A landscape with many peaks, sampled at points; each row gives a point and its height.
From any point a climber takes the steepest step (rise divided by distance) to one of its 2 nearest points. It stops when none of these is higher. Distance is the straight distance between rows; heights are no part of it.
Q_753 h=2.85: [ 82 128 139 142 149 109 130  81 124 162 145 137 154 142  65 126 148 145
 168 124 149 102 136 111 156 129  65  52 123  30 153 113 104  74 153 166
 122 197 142 115  93 110 130 173 104 181  87 100 134 144 147 137  77 136
 105 155 153 138  99 150 172 107 150  77]
Q_448 h=0.86: [149  99 102  71 102 142  90  57  62 163  99 113 111 108 126 151 169 156
 139 108 118 153 136 114 165 132  99  80 135 138 158 107  98  20 130 124
 153 137 139  63 129 142 118 133 158 121 183 153 116 172 133 141 129 113
 173 129 112 106 153 197 125 131 157  93]
Q_591 h=3.33: [148 162 137 171 165  75 148 181 125 117 139 124 139 154 131  89 120  55
 123 138 138 167 102 106 140  42 146  98 160 167 147 156 121 176  85 146
 183 162 185 199 108  79  79 161 127 113 139 101 108 137 167  67  99 143
 114 196 159 128  80 113 146 102  87 122]
Q_831 h=5.17: [171 123 129 181 121  80 111 120 132 119 143 106 133 113 136 115  98 102
 150 113 126 131 115 121 108 134 172 166 136 112 102 127 117 131 140 134
 170 116 158 136  94 126 130 141 139 111 147 131 130 126 148 101 141 124
  87 123 115 129 123 115 128 133  96 121]
Q_606 h=1.48: [151 139 112  98 104 115  94 110 143 171 184 108  98 116 154 134 100 127
 160 160 139 124 130 117 155 118 152 167 184 142 101  97 142 148  35 145
 151 100 118  79  90 150  75 104 186 127 161  89 162  90  98  98 160 203
 100 107 112 155 128 111 151 152 135 159]
Q_751 h=4.17: [ 71 140 129 142  46 138 114 106 147  89  83 118 111 120 182 142  78  90
  99 149 136 100 104 108 147 141 105  56  83  53 136 113 139 129 159  94
 151 148 124 143 159 134 130 151  88 126  43 126 109  98 202 164 112 130
 127 115 117  69 121  82 140 110 154 123]
Q_780 h=1.23: [135 118  63  64 120 108 146  82  97 131  91 113  96  71 153 125 166 125
 172 131 102 173 121 118 197 130  76 164 153 125 111 125 114  35 116  89
 168 102 141 124 135 151  96 131 110  95 170 178 107 166 122 160 142 162
 110  83  70 129 163 136 177 153  95 121]
Q_494 h=4.63: [184 116  99 165 137  72 102  92 131 112 158  96 131 100 121 106 148 119
 181  94 115 140 103 140 101 154 174 178 149 130  88 109  95  78 180 149
 208 111 177 130 155 131 114 151 135 144 161 132 142 138 152 113 119 137
 127 103 130 123 166 124 103 146  85 103]
Q_369 h=4.41: [129 119  93 107  67 185 104  88 154 108 106 143 141 118 152 188 102 117
 118 143 129 106 110 112 138 170  83 127 119 119 133 112 150 153  82 122
 102 126 127  98  52 142 154  97 171  80 123 129 116 114 103 110 164 154
 126  86 101 151 145 152 119 140 160 150]
Q_754 h=5.05: [137 113 114 152 104 137 103 133 104 122 121 130 152 126 143 142  83  68
 132 150 123 105 119 123 125 138 119  95 130 135 158 143 145 151  93 120
 153 156 120 158  65 102 115 116 115  89 116  97 128 147 142 100 124 162
 135 133 129 150  91 134 135 113 141 140]
Q_299 h=3.03: [133 161 150 146 153  64 128 194 130 127 183 115 106 134 133  90 120  75
 132 157 137 171 112 113 130  67 171 153 145 168 120 148 126 166  83 162
 164 126 163 174 119 109  80 124 128 160 135 106 132  94 145 111 105 139
  95 172 158 110 107  96 151 135  95 123]
Q_11 h=3.77: [ 42 135 113 159 103  98  87 109 163  72  90 113  94 124 193 119  92 135
 107 162 134 121 121  84 189 110  79  71  84  38 114 113 113 125 144  84
 155 131 143 142 149  81 122 160 103 146  67 136 107  98 189 189 118 138
  79 133  89  66 101 137 140 110 138 151]
Q_148 h=2.45: [121 109 128  71 128 190 163 147 138 117  78 139 123 144 128 166 153 153
 130 136 132 129 133 118 147 130  84 132 104 137 156 128 129 121 120 123
  70 131 118 130 175 156 156 105 122 114  90 144 117 161 106 160 108 121
 159 117 109  81 144 142 137 122 153 103]
Q_983 h=0.15: [164  82 135 148 165 134 129 194 133 158  85  72 152 172 159 103 133  62
 138 176 125 167 103 118 108  85  95 149 122 172 119 125 155 179 122 122
 114 117 174 225 120  69  74 132 109 103 134 136  61 181 117 154 102 151
 152 170  61 101  90 181  70 121  55  76]
Q_962 h=4.24: [176 106  76 165 114 117 147  75 143  95 166  89 141 123 140 106 161 109
 152  75 106  94  96 129 104 152 172 202 112 124  96  98  95  71 168 152
 168 102 189 133 173 113 174 148 139 141 140 136 134 156 115 125 123 121
 126 130 111 108 182 153 146 113 113  85]
Q_949 h=2.36: [178  91 165 181 136 132 133 123  96 149 109 123 153 155 151 112  87 126
  84 109 132 134 118 111  81 107 184 107 131 194 142 155  94 177 108 124
 110 155 103  95  90 141 117 131 144  82 187 127  91 167 180 103 179  29
 106 209 107 135  81 122  79 121 134 124]
Q_649 h=0.74: [157  91 146 127 133 106  88  83  93 189 117 112 130 173 127 154 178 169
 143 108 137 156 109  96 150  70 129  93 129 137 154 104  93  51 167 131
 155 134 144  90 110 118 117 160 162 134 158 136 106 187 134 114 108  92
 149 140 140 101 134 198  96 108 115  87]
Q_113 h=5.18: [ 92 161 108 124 145 158 169 147 144  50 100 116  85 118 134 148 126 198
 105 165 118 100 126 145 157 128 153 150 109 113 106 120 139 154 160  85
 127  68  96 153 168 118 163 126 122 128  93 177 122 122  86 158 133 137
 122 109 142 143 147 132 138 122 150 205]
Q_383 h=3.80: [105 154 128  85  88 134 125 173 131 129 137 149 103  97 131 166 118  86
 146 193 141 131 139 134 146 110  96 108 148 174 160 148 162 147  46 107
 129 114 100 148 128 143  93 103 133 129 111 113 117  98 107 143 136 186
 125  76 118 140 127 106 147 144 150 189]
Q_739 h=4.31: [ 81 162 150 125  94 128  78 152 152  71 151 142  83 115 161 113 108 132
  84 147 161 103 144 121 114 123 138  78 104  95 138 132 121 126 173 124
 156 121 134 141 181 119 117 136  99 213  59 138 132  77 178 175 114 117
 147 118 167  96 120  88 133 123 174 153]
Q_79 h=4.45: [125 128 140 140 121 142 159 118 128 142 130 122 145 159 153 124  80 122
 117 148 113 112 145 138 124 132 123 125 111 121 122 143 134 159  87 114
 103 137 106 123 107 134 125 118 113  95 116 105 106 127 159 131 146  93
  88 154 107 131  69  99 135 144 124 128]
Q_965 h=1.50: [165 141 104  74 119 128 130 138  96 160 102 156 122  92 110 169 184 103
 164 107 133 185 133 134 144 156  96 169 132 157 149 146 155  72 151 124
 143 116 136 112 153 169 112 139 121 100 174 130 140 141 140 135 110 138
 181  55 110 103 192 116 143 138 110 110]
Q_407 h=1.04: [135 116 118 147 150 157 122 126 149 128 169 128 155 186  81 167 118 134
 146 128 151  88 111 153 114 157 160 177 150 135 104 125 158 178 116 146
 137 103 102 110  99 136 122  89 149 116 115  94 154  97  89  70 123 190
 139 102 154 170 144  92 125 126 159 138]
Q_797 h=2.86: [153 103 153 170 139 122 138  67  87 179 145  93 158 160 122  81 106 176
 135 151 124 105 130 116 147  83 174 103 156 122 133 126  90 119  71 140
 129 158 118  99  97 141 120 135 136 110 146 101  89 184 123  98 143  87
  96 229 105 163  49 172 108 106 137 110]
Q_99 h=5.16: [109 122 124 113  85 140  93 162 160 105 107 144 133 157 125 145 122 121
  98 112 142 106 120 129  89 127 109 112 118 118 126 124 142 164 134 144
  99 140 153 140 129 111 146 132 147 159  79 125 143  91 146 137 123 111
 142 100 147  88 120 136 107 141 135 119]
Q_766 h=0.47: [105 119  85 100 167 169 103 106 152 111 117  95 100 203 112 152 186 244
 129 115 134 100  99 116 195  96  77 152 130 115 109  89 114 117 120 123
 120 103 142  97 163 135 160 120 174 123 106 167 137 117  67 148 104 150
 121 108 134 105 166 187 150 107 145 155]
Q_991 h=0.98: [159 123  99  72 135 143 144  66  59 180  87  91 110 133 153 132 190 224
 132 114 105 179 131 117 192 114 127 144 152 144 154 106  99  43 126  95
 158 121 113  56 180 185 125 149 159  99 175 166 114 184 118 134 128  95
 135 141  73 109 139 176 131 109 150 112]
Q_154 h=1.66: [129 142 128 144 121 109 108 104 102 154 177 126 108 122 104 125 107 100
 153 150 114 135 121 119 149 100 163 132 162 120 123 119 125 145  54 122
 166 139 120 102  99 158  98 122 147 117 131  78 155  95 124  73 119 188
  94 114 162 168 122  96 164 130 150 145]
Q_120 h=3.51: [101 141 116 161 134  95 171  86 164  82 158 156 174 106 107  92 108  83
 117 110 108  98 134 120 140 169 132  80 106  62 122 122  83  99 150 178
 137 178 150 120 124  99 161 154 104 161 104  93 172 113 156 115 114 110
  85 166 140 126  98 110 207 107 141  70]
Q_771 h=3.92: [104 149 143 145 138 106 131 108 149 144 162  95 110 133 140  88 112 184
 155 120 128 116 161 155 148 111 145 148 144  62  83 127 117 142 102 128
 112 122 112 104 121 142 111 114 132 143 124 109 140 105 138 150 146 126
  74 150 101 145  78 117 137 151 140 109]
Q_575 h=2.52: [165  61 161 196 118 152 142  65  94 161 141  98 158 161 153 104  74 132
 120 142 124 102 128 115 115 130 162 113 133 140 146 106  94 133  98 106
 119 145 105 109  70 129 139 119 140  55 180 127  81 215 148 118 196  81
  98 228  72 159  63 156  77  94 136 129]
Q_3 h=0.63: [156  85 121 178 138  89  89  72  91 147 115 132 159 142 119 128 166 142
 131  83 129 130 116 113 114 127 153 105 124 120 135 109  98  54 220 158
 166 148 161 132 123  93 145 185 120 146 170 149 119 167 167 104 137  72
 147 146 135  85 152 183  92 107 125  95]
Q_589 h=2.76: [ 56 112 131  99 131 167 161 146 156 104  56 203 186  96 109 151 136 139
 119 122 109 103 157 135 134 182  34 118 100 112 135 167 145 127 155 130
  10 175  88 124  77  82 148  99  76 109  85 177 123 139  95 145 127 114
 107  99 115 126 136 119 142 156 135 122]
Q_503 h=4.55: [124 122  96 165 114 140 147 107 148 103 126 161 159 129 148 135  83  29
 114 128 129 101  95  90 151 142  76  88 111 115 132 131 134 137 123 136
 161 172 159 144  74 110 149 125 125  96  88  90 135 121 143  79 123 180
 101 118 106 132 138 117 179  98 134 111]
Q_859 h=6.00: [172 146 132 145 125  79 133 130  62 142 131 145 122  71 161 134  94  98
 135 107  98 180 122 129 121 138 177 136 159 137 121 149 102 130 135 102
 175 108 130 115 103 156  94 120 117  81 191 147 123 122 179 109 162 128
  93 118 121 151 130  78 122 149 113 158]
Q_123 h=2.98: [137 167 167 177 156  92 141 166 107 124 110 118 141 166 147  78  77  98
  97 138 154 154 119 115 120  43 160  70 163 171 163 158 118 202  91 132
 129 151 133 178 116  92 121 148 120 100 126 107 100 108 169  87 128  79
  86 229 207 142  45 109 108 104 114 161]
Q_841 h=3.34: [146  94 140  98 125 149 100 174 150 146  82 159 133 145 116 146 178 166
 108  94 134 159 120 150  93 115  81 151 123 178 107 118 139 155 138 127
  60  98 121 119 120 111 138 115 163 121 158 158 100 126  96 127 142  92
 165  87 126 121 163 175  43 141 112 140]
Q_523 h=5.23: [159 132 118  93 123 102 108 122  98 146 113 125 106  92 147 155 139 122
 115 107 122 162 107 137 137 135 146 169 134 160 134 131 144 134 102  83
 156 106 143 117 123 164 101 110 163  87 193 148 114 104 134 134 162 135
 119  72  88 129 161 115  91 162  99 187]
Q_456 h=4.12: [106 127 104  59  72 201 138 141 147 109 102 155 129 117 147 163 120  99
 112 166 139 109 136 133 126 135  81 136 129 185 171 129 193 175  63  98
  86 105  98 134 104 134 141  84 144  73 113 113 113 124  85 129 138 164
 171  85 100 125 147 116 129 141 148 183]
Q_261 h=0.08: [178  98 112 124 114 119 118 168 138 116 113  92 122 124 176 101 112  52
 115 185 101 144 129 107 115  93 116 153 121 177 104 129 113 133 114 120
 139 116 168 183  85  88  96 126 129  83 163 161  61 176 119 145 135 106
 121 173  56 104  74 178  77 110  66  99]
Q_544 h=1.88: [ 86 154 144  80 156  96 118 184 111 151  54 179  95  82 101 117 199 130
 114  98 140 208 165 157 132 103  68 156 115 136 137 166 137  75 158 120
  83 129  97 111 196 144  97 135 100 168 186 144 136  87 159 167 113 115
 180  63 139 100 187 129  93 138  55 111]
Q_996 h=0.66: [117 134 115 136 145 133 160 173 208  98 169  96 166 198 103 120 150 108
 164 113 157 133 131 108 108 122 104 204 135 143  90 124 139 182 105 171
 117 127 145 139 155  91 150 103 160 154  91  81 148 107  71 118 106 178
  96 148 124 128 152 111 176 128  92  95]
Q_908 h=1.37: [125 140  85  87  88 128 144 105  83 124 101 134 104  72 144 130 155  92
 164 130 100 156 123 125 161 157 125 125 124 122 157 131 125  72 129  93
 163 134 134 142 147 160 124 139  99 107 138 145 126 164 160 162 116 157
 151  79 102 105 165 116 158 110 141 138]
Q_348 h=3.18: [130 123 118 153 130 112 159  97 133 144 149 108 152 136 126  88 132 122
 152 118 134 123 116 104 142 140 121  97 127  84 139 119 104  85 127 159
 128 178 161 107 115 111 134 133 117 153 113  96 138 146 152 121  99 117
 104 162 113 113 102 145 167 114 128  47]
Q_195 h=3.43: [147 131 136 143 130  73 119 165 123 128 131 133 131  92 149 123 145  75
 108 106 109 134 121 125  75 150 126  91 119 137 113 132 105 108 174 163
 127 140 177 174 110  81 113 159  88 152 163 142 125 131 153 150 123  90
 144 130 139 105 112 152  93 138  95 112]
Q_939 h=3.99: [191 118  79 119 109 111 159  97 119  67 129 134 138  96 136 110 183 116
 116  78  85 121 125 126 123 157 157 123 135 168 114 118  80  47 182 155
 165 132 206 131 192 112 176 164 127 143 158 146 146 171 133 142 132  97
 144 159 137 110 174 174 146 102 123  82]
Q_829 h=0.52: [125 124 104  92 123 146  73 147 192  91 125  76  98 190 129 151 182 201
 123 120 157 115  97 118 143  93  71 173 125 138 112  93 130 142 125 132
 109 105 166 120 195 114 144 117 211 179  95 135 120 105  84 149 104 148
 145  97 131  88 165 178 114 101 130 145]
Q_384 h=1.17: [128 125 106 160 139 138  79  98 169 140 185 104 133 204 105 138 128 158
 149 126 169  95 104 127 156  97 131 187 145 117  85 110 154 167  77 132
 152 101 130  94  84 144 122 102 188 117 130  74 181  75  86  51 126 200
  98 121 133 172 138 111 155  99 141 171]
Q_491 h=2.16: [120 148 105 112 137  88  99  90 129 134 191 118  99  99  79 111 177 177
 165 113 128 146 115 113 151 132 148 168 166 118 106 109 117  73 100 159
 153 127 128  80 108 135 113 130 161 176 142 113 187  91  75 115 116 197
 103  91 147 163 165 129 188 136 140 117]
Q_632 h=3.82: [119 120 171  57  91 201 136 160 137 158 101 154 133 144 147 157  96 146
  81 126 139 115 146 136 102 150  96 120 106 200 162 147 163 193  93 136
  38 126  87 106 133 154 135  90 142 106 116 128 128 124 104 130 139  76
 155 146 124 123 117 121 106 160 163 135]
Q_93 h=3.39: [ 50 131 114 121 101 127 111 105 150 120 111 117  96 162 142 117 109 177
 133 161 118 106 127 122 184 110  76 107 118  38 126 120 111 128 120  82
 113 131 111 135 120 118 123 121 120 131  69 147  93 114 135 185 131 133
  89 118  94 120  99 151 152 118 153 147]
Q_284 h=1.33: [125 139 113 120 129 146 105 129 160 159 138 113 124 191 149 134  89 136
 133 144 158 122 128 119 145  92 133 192 161 157 133 126 151 200  29 128
 123 116 114 107  84 141 111  81 196  87 166  85 132  75 118  81 148 180
 109 117 105 146 108 112 129 134 125 173]
Q_481 h=5.22: [111 139  96 118  86 158 163 101 150  55 123 142 112 119 160 137  84 150
 106 140 121  54 136 134 135 180 162 117 109 107 106 115 136 140 132 119
 127  92  98 113 128 132 189 126 127 116  89 150 139 123  71 142 170 137
 123 113 116 135 136 110 141 138 177 197]
Q_198 h=4.73: [148 107 152  73 124 132 114 126 104 179 101 109  85 112 160 150 138 183
 138 162 113 182 130 140 154 117 114 151 159 154 135 116 150 147  65  69
 106  85 100 133 121 162  98 110 169  99 175 164 108 147 126 142 164 130
 113 100  71 117 137 115  82 145 134 148]
Q_495 h=4.29: [ 98 126 119  97  80 204 170 101 124 134 131 144 131 140 149 136  66 181
 134 165 110 101 169 174 156 171 156 136 126  92 117 123 154 164  48 105
  86 117  49  93  99 184 148  85 128  97 115 125 131 107  85 151 179 144
 122 120 112 170  92 101 133 156 163 192]
Q_507 h=3.90: [155  90  99 157 140 146 144 127 145  94 118 164 189  98 140 136 141  47
 100 103 120 104 103 114  63 158 102 103 110 167 123 130 121  65 214 184
 151 139 190 167 109  66 171 160 115 149 157 165 110 160 124 124 119 111
 185 114 119 136 169 189 127  93  94  70]
Q_864 h=4.77: [ 88 160 164 136 101  79  66 141 137  94 146  92  87  92 195  78  89 134
 101 153 130 112 114 116 108  95 158  60 136  91 129 116 101 116 154 110
 171 131 156 127 161 140  96 139 111 209  73 134 125  94 196 181 135  94
 112 162 169  92  90 126 104 143 152 175]
Q_690 h=0.81: [151 119  94 154 170 153 206 134 120 117 146 108 136 167 108 142 141 114
 141  96 112 129 106 129 154 120 176 216 129 151 111 133 137 157 153  97
 166  94 140 133 178 136 153 111 142  67 139 137 151 151 108  74 110 147
 112 135 137 167 169  69 177 121  81 126]
Q_626 h=4.71: [ 89 161  85 128 129 108 153 141 188  72 105 121  89 103 147 108 126 194
 114 140 117 115 135 140 167 129 116 180 115  89  75 129 118 136 130 106
  95  66 101 123 153 130 139 118 138 146 123 158 129  64  87 177 178 128
  84  98 100 131 148 124 134 159 108 192]
Q_742 h=4.69: [105 146 166 180 142  99 154 121 101  88 124 167 120  81 140 103  89 172
  61 145 114  96 140 162 124 142 201  21 112  82 141 136 105 146 179  95
 145 141  86 149 136 141 155 164  65 148  89 144 134 113 169 133 144  61
 132 179 209 141  74  91 109 116 179 209]
Q_805 h=2.58: [104 117 137 110 123 146 107  51 105 154 149 120 133 119  91 148 146 175
 137 122 125 102 154 115 139 167 120  70 135  77 151 105 124  72 146 168
 139 167 124  83 121 163 144 154 122 157  80 120 156 129 109 141 104 142
 143 135 157 131 128 143 166 130 185  92]
Q_356 h=4.27: [158 121  93  96 123 148 167 155 135  82 100 144 125 110 130 141 169 103
  98 100 126 123 115 111 116 141 136 144 113 173 137 103 108 100 157 136
 134 110 160 131 179 116 171 137 141 135 140 147 111 163 104 131 139  98
 160 123 137 113 181 139 137 101 152 140]
Q_970 h=0.53: [172  73 162 207 145 120 104 101 106 168 105 132 169 130 108 134 134 142
 104  97 117 111 103 125  89 151 139 127 111 108 125 137 105 118 189 122
 135 142 123 121  78  94 145 155 115 103 158 146 118 179 158  97 136  69
 149 142 118 125 139 173  73 121 110  87]
Q_16 h=3.20: [129 144 148 111  95 112 137 126  77 136 111 165 101  55 128 132 108 124
 111 151 109 131 141 136 122 122 157  43 134 155 182 140 129 124 125 111
 111 136  85 117 130 161 113 145 102 138 129 128 127 132 143 140 157 102
 154 121 167 139 117 113 108 150 170 179]
Q_344 h=0.41: [160  68 149 215 147 129  79  89 107 193 143  98 159 147  97 117 140 125
 181 117 151 139 117 139  78 130 147 165 123 127 111 124 120 130 155 107
 147 110 126 146  87 109 119 126 128 103 170 125 114 177 132  97 126 134
 138 134  91 178 109 158  49 119  85 108]
Q_330 h=3.19: [ 92 168 170  90 133 156 158 159 130 124 154 174 146  83  93 145 102  85
 122 148 124 130 171 149 110 122 120 101 128 142 172 158 151 172 105 143
  70 139  75 139 117 145 129 108  88 145  99 112 159 121  97 119 113 144
 135 117 170 158 113  90 149 154 163 152]
Q_497 h=2.64: [126 150 138 175 153 120 157 116 135 123 172 133 153 120  72 115  88 119
 157 108 112  92 162 171 107 185 166 161 106  67 102 155 119 157 165 152
 124 137  86 113  89 136 138 127  72 128 122 102 167 125 123 131 136 145
 119 125 156 204 109  55 137 153 142 112]
Q_68 h=3.57: [125 109 157 112 114 176 163 168 148 158  74 157 149 160 114 160 125 177
  66  93 128 136 137 150  77 138  95 164  90 172 127 146 147 147 149 124
  45 120  79 126 174 130 161 116 142 130 132 147 124 110 105 135 131  55
 149 116 128 100 154 107  78 144 125 119]
Q_988 h=5.02: [150 118 147 144 156 153 162 143 113 160 137 144 165 148  88 129 154 123
 155 107 141 133 123 136  93 153 146 143 132 138 134 150 129 135 165 130
 117 137 132 142 144 117 135 122 109 129 118 121 160 175 136 105  87 121
 179 124 139 145 138 121 122 113 115  70]
Q_755 h=3.37: [133 125 158 168 142  94 109  46  99 190 174  89 126 143 164  98  90 204
 150 113 120 143 135 130 173 122 171 121 166  67  86 109 107 107  72 125
 137 154 116  61 105 170 107 138 141 114 157 114 120 127 163 132 171 108
  69 183  96 158  50 155 116 130 144 113]
Q_251 h=2.30: [ 86 149 149  79 137 136 115 177 130 182 126 117 103 156 119 136 173 161
 150 150 141 156 173 155 109 131  87 147 132  95 141 115 155 136 115 122
  63 118 104 133 167 157  94 105 125 177 108 118 124  90 129 177 108 135
 153  82  99 116 138 122 111 156 136  88]
Q_630 h=2.97: [ 72 138 144  98 114 150 127 132 143 108 126 186 155  86 109 137 107 126
 100 142 136  88 166 126 112 162  83  76 112 120 142 159 136 135 124 136
  58 164  97 107  76 106 147 106 105 132 103 123 143 108  99 131 129 129
 119 124 130 139 106 131 139 150 166 143]
Q_601 h=0.21: [176  94 139 139 157 152  94 180 120 159 120  78 142 161 108 131 133  94
 161 162 147 145 114 117 111 100 123 169 143 171 116 111 162 162 109 114
 137  83 160 199 122 104  88 117 135 113 158 131  89 171 101 119 127 171
 161 142  94 136 111 146  65 133  62 111]
Q_493 h=2.35: [145 148 141 147 139 121 191 137 144 130 173 123 144 123 128  84  70 124
 132  90 122 106 178 175  79 165 214 179 115 125  85 128 117 167 130 162
 106 123  82 102 154 146 135 109 124 141 145 105 164 122 130 120 170  98
 109 156 132 188  96  57 143 158 132 114]
Q_30 h=3.48: [ 91 176 133  63 102 139 133 148  99 114  83 177 105  34 128 163 116 103
 104 180 113 143 156 125 134 127 111  60 111 169 193 146 150 122  92 107
  98 125  80 162 135 159 117 100  86 104 129 145 122 140 115 154 147 156
 162  97 143 144 124 120 130 141 149 189]
Q_157 h=0.59: [ 93 140 121 120 156 152  94 147 198  93 164  88 123 205 124 138 149 179
 138 111 150  90 117 140 122 101 118 172 158 130 102 121 162 180 108 147
 112 117 153 122 143 103 150 110 196 162  88 100 163  81  77 115 113 176
 122 136 155 121 132 149 142 121 141 134]
Q_546 h=4.11: [109 160 163 159 168 122 130 147 111 142 115 141 130 198 116 146 145 117
 124 146 167 155 102 118 153  72 123  70 125 113 172 164 133 145 139 120
 162 156 151 175 135  95 107 159 111 142  82 115 128 114 175  87  64 123
 125 139 187 111 119 117 142 102 112 128]
Q_953 h=2.75: [126 200 156 125 138  81 110 201 152 122 187 100  87 129 149  84 114 121
 150 131 135 142 145 142 103  78 170 171 146 130 118 134 139 177 122 125
 149 103 135 171 178 149  98 119 124 187 109 109 138  81 135 165 109 125
 109 161 165 110 103  83 112 134 110 130]
Q_186 h=4.64: [ 77 146 144 146  80 147  99 154 164 114 119 132 105 129 146 156  99 108
  92 127 157 107 135 152  95 149 112  93  69  59 129 136 154 156 170  98
 121 127 112 158 151 134 132 121  93 169  54 114 123  89 190 175  97 133
 168  82 129  89 138  90 122 121 142 135]
Q_41 h=2.93: [112 146 134 130 162 147 165 150 134 103 183 144 156  89  60 109 127 103
 159 158 112  97 168 145 109 158 171 121 126 107 128 150 141 123 159 148
 104 131  96 155 118 133 159 134  84 150  98 127 158 144  88 131 108 163
 139 131 164 187 102  85 162 144 155 127]
Q_688 h=4.18: [139 135 148 161 124 115 175 108 111  86 166 143 116  79 138 105  96 142
  87 107 115  99 129 128 102 169 202  64 107 127 139 113 116 116 169 144
 135 149 135 113 149 136 181 162 102 137 108 143 131 137 145 122 153  78
 140 179 188 132 108 115 139 111 165 146]
Q_717 h=0.92: [126 153 130 121 162 157 182 143 117 126 156 141 110 149 107 135 131 150
 148 128 127 110 142 145 148 128 152 190 120 122 123 131 147 173 109 112
 135 104  89 123 160 175 128 111 133 108  91 109 156 112  83  98 109 155
 147 113 152 160 149  65 179 113 128 146]
Q_174 h=3.13: [146 100 170  92 152 133  72 118 122 166 123 143 120 104  92 121 157 169
 152 116 102 143 151 138  86 116 117 148 137 135 124 106 131 104 154 136
  97 102 123 125  97 103 125 124 145 142 165 134 116 156  94 146 158  90
 148 106 118 153 141 174  61 156 128 116]
Q_426 h=4.19: [142 105  85 160 134 144 152 120 125  94 105 173 161 108 118 170 132  38
  96 118 110 119 101  99 123 168  81 102 111 159 147 146 130 108 167 157
 162 167 162 145  64  85 157 116 112 100 123 142 117 158 135  91 115 146
 144  99 124 141 166 145 163 101 112 108]
Q_932 h=4.78: [122 111 117 129  85 167 120  85 143 131 120 144 124 120 136 158  63 130
 121 117 132  71 117 146 129 183 145 122 106  92  97 110 137 169 107 117
 112 119  83  74 104 173 146 110 129  85 120 124 131 101 105 124 171 153
 130  83 108 134 138  98 114 142 169 184]
Q_835 h=5.54: [ 99 149 165 157 123  54 108  97  97 126 158 131  87  88 150  93  86 176
  99 135 139 119 121 146 121 136 195  58 107  70 127 115 130 137 172  87
 177 149 107 118 157 154 116 148  86 178 109 132 115  76 197 167 150  71
 118 161 171  94 107  95 113 116 155 169]
Q_54 h=4.56: [147 122 154 186 161 126 155 161 120 119 126 121 137 166 117 113 141 106
 127 133 137 117 120 125 117 105 146 113 103 126 132 147 130 141 173 127
 150 139 145 201 151  96 148 155 110 148  83 139 108 161 147 120 102 103
 141 155 162 123 121 144 123 100 108 108]
Q_981 h=5.68: [140 130 144 117 111 148 125 182 150 145 107 139 145 164 133 144  99  55
 124 154 137 117 129 136  94 122  86 123 113 157 140 143 178 180  96 143
 102 140 149 181 104 115 121 106 114 130  84 100 133 108 138 133 101 166
 157 129 136 115 113 127 133 135 115  99]
Q_415 h=2.63: [168 120 162 181 150  80 139 141  98 129 132 113 143 159 159  90 110 110
  88 112 126 159 107 108 116  76 197  95 145 181 127 147  89 159 116 125
 151 141 135 129 111 123 133 131 151 115 194 118  99 131 173  69 146  43
  66 203 166 135  89 121 106 110 111 158]
Q_121 h=2.50: [ 96 168 158  78 149 127 140 212 144 146 156  94 111 162 112 101 144 146
 170 150 158 186 158 152 112  91 114 172 143 127 131 144 152 161 112 129
 102 101 122 173 216 138  84 102 117 187  91 109 137  97 121 175  82 130
 140 136 139 110 134 107 122 138 116  83]
Q_159 h=0.30: [175  55 146 142 170 164  62 135 125 179 132 105 153 186  85 159 150 135
 164 122 144 156 117 138 115 126 104 200 161 156 116 110 152 157 139 105
 119 110 136 122  82 107  99 114 172  79 186 122 120 169  98  85 132 170
 132 119  70 165 147 150  74 146  91 108]
Q_136 h=2.38: [113 156 148  92 131 128  64  75  91 144 176 112  95  80  81 127 161 174
 152 127 128 129 137 111 136 140 146  98 170 132 136  93 137  71 130 156
 158 123 150  86 127 150 113 140 126 201 138 126 158 123  98 158 112 158
 158 101 165 144 144 158 145 159 169 121]
Q_847 h=3.84: [117 138 114 164 103  95 168  97 171  52 193 130 147  74 143  79  75  98
  93 104  99  65 149 145 110 180 191  71 109  88 119 118 101 111 168 182
 142 152 135 110 124 137 199 136 101 159  95 111 162 100 140 125 147  91
 123 179 147 136  81  99 175 131 176 124]
Q_242 h=2.10: [ 84 155 142  47 101 123 114 186 128 152  76 132  98  90 119 133 166 142
 127 133 132 177 173 131 133 121  62 130 105 152 145 144 144 102 127 128
  58 125  84 116 203 165 117 103 110 162 136 138 136  96 141 182 110 118
 164  74 128  81 144 124 105 151 129 133]
Q_534 h=3.66: [196 117 102 118 124  90 112 169 144 112 129 163 145  53 147 113 123  42
  78  99 115 123 116 102  46 164 115 114 119 188  99 140 103  82 167 195
 133 142 191 145  94  74 137 153 125 124 191 145 128 140 142 117 152  80
 164 134 118 100 148 178  96 134  86  93]
Q_101 h=1.11: [149 122  87  67 139 106 155  65 110 127  89 102 112  96 140  96 169 191
 179  99 105 167 127 111 185 133  81 180 168 121 114 105  70  26 124 110
 152 124 138  55 158 150 101 125 149 100 194 163 122 152 121 147 151 129
  97 129  50 111 152 164 171 138 108  92]
Q_391 h=3.69: [131 161 125 149 166  95 177 171  99 136 112 150 142 176 135 123 158  75
 139 138 143 189  97 124 168  38 119 100 132 142 174 162 140 171  96 105
 142 164 145 173 132 102  89 132 128  95 123 111 112 118 150  77  90 155
  84 157 170 108 132 101 175  85  80 129]
Q_726 h=3.12: [138 130 144 125  85 103 106 110  83 137 122 139  96  87 151 122 141 111
 105 125 120 150 143 134 112 159 147  79 127 137 158 129 121  99 157 129
 139 135 127 117 110 152 120 155  98 144 142 137 111 133 185 166 130  85
 166 114 151  85 131 146  96 139 132 130]
Q_132 h=2.57: [ 67 127 121  59 115 192 157 154 167  93  63 177 137 119 118 160 145 150
  88 137 113 116 155 125 131 155  38 112  68 138 146 155 148 107 155 141
  40 138  93 127 163 113 158 113 103 160  85 170 114 163  80 194 104  98
 153 107 121  98 157 147 129 129 140 109]
Q_817 h=1.65: [121 117 127  92 168 106  95 180 121 151  73 183 124 111  97 176 198  90
 133 124 163 201 136 146 133 133  59 138 125 149 149 173 164 100 157 124
 123 138 116 119 146 153 113 145 130 128 176 150 135  73 146 117  94 154
 177  12 134 101 186 118 116 141  91 130]
Q_993 h=1.90: [126 133 136 149 144 132  74  93 125 160 189  94 105 121  78 144 133 156
 182 165 118 116 111 134 167 122 172 165 173 103 105 103 133  83  80 127
 170 108 115 125  99 141  84 136 120 126 127 112 172 135  79 106 116 221
  93 124 150 186 132 125 165 132 124 133]
Q_533 h=4.60: [153 113 118 153 172 144 153 151 125 132 110 148 155 160 101 142 181 134
 124  81 127 140 116 134 124 148 138 149 124 144 103 127 126 118 179 138
 141 110 136 136 185 130 188 160 141 105 154 150 142 147 116  97 119 107
 138 118 156 132 204 139 117 123  98 106]
Q_418 h=0.73: [155 103  88 166 182 153 179 142 157 103 157 101 165 213  93 124 138 121
 146 105 141 109  98 118 139 126 141 233 141 143 104 108 135 170 125 150
 141 100 165 133 158  88 146 127 164  98 120 107 143 146  77  80 117 184
 113 150 123 144 164 123 179 106  69 122]

Two climbers start at each pair of points below. Name the first point that both come to, or write none.
Q_970 and Q_949 | Q_591
Q_174 and Q_344 | none
Q_415 and Q_261 | Q_591

Where does a climber stop that starts at each point below?
Q_159 | Q_988
Q_908 | Q_988
Q_766 | Q_835
Q_829 | Q_835
Q_606 | Q_835
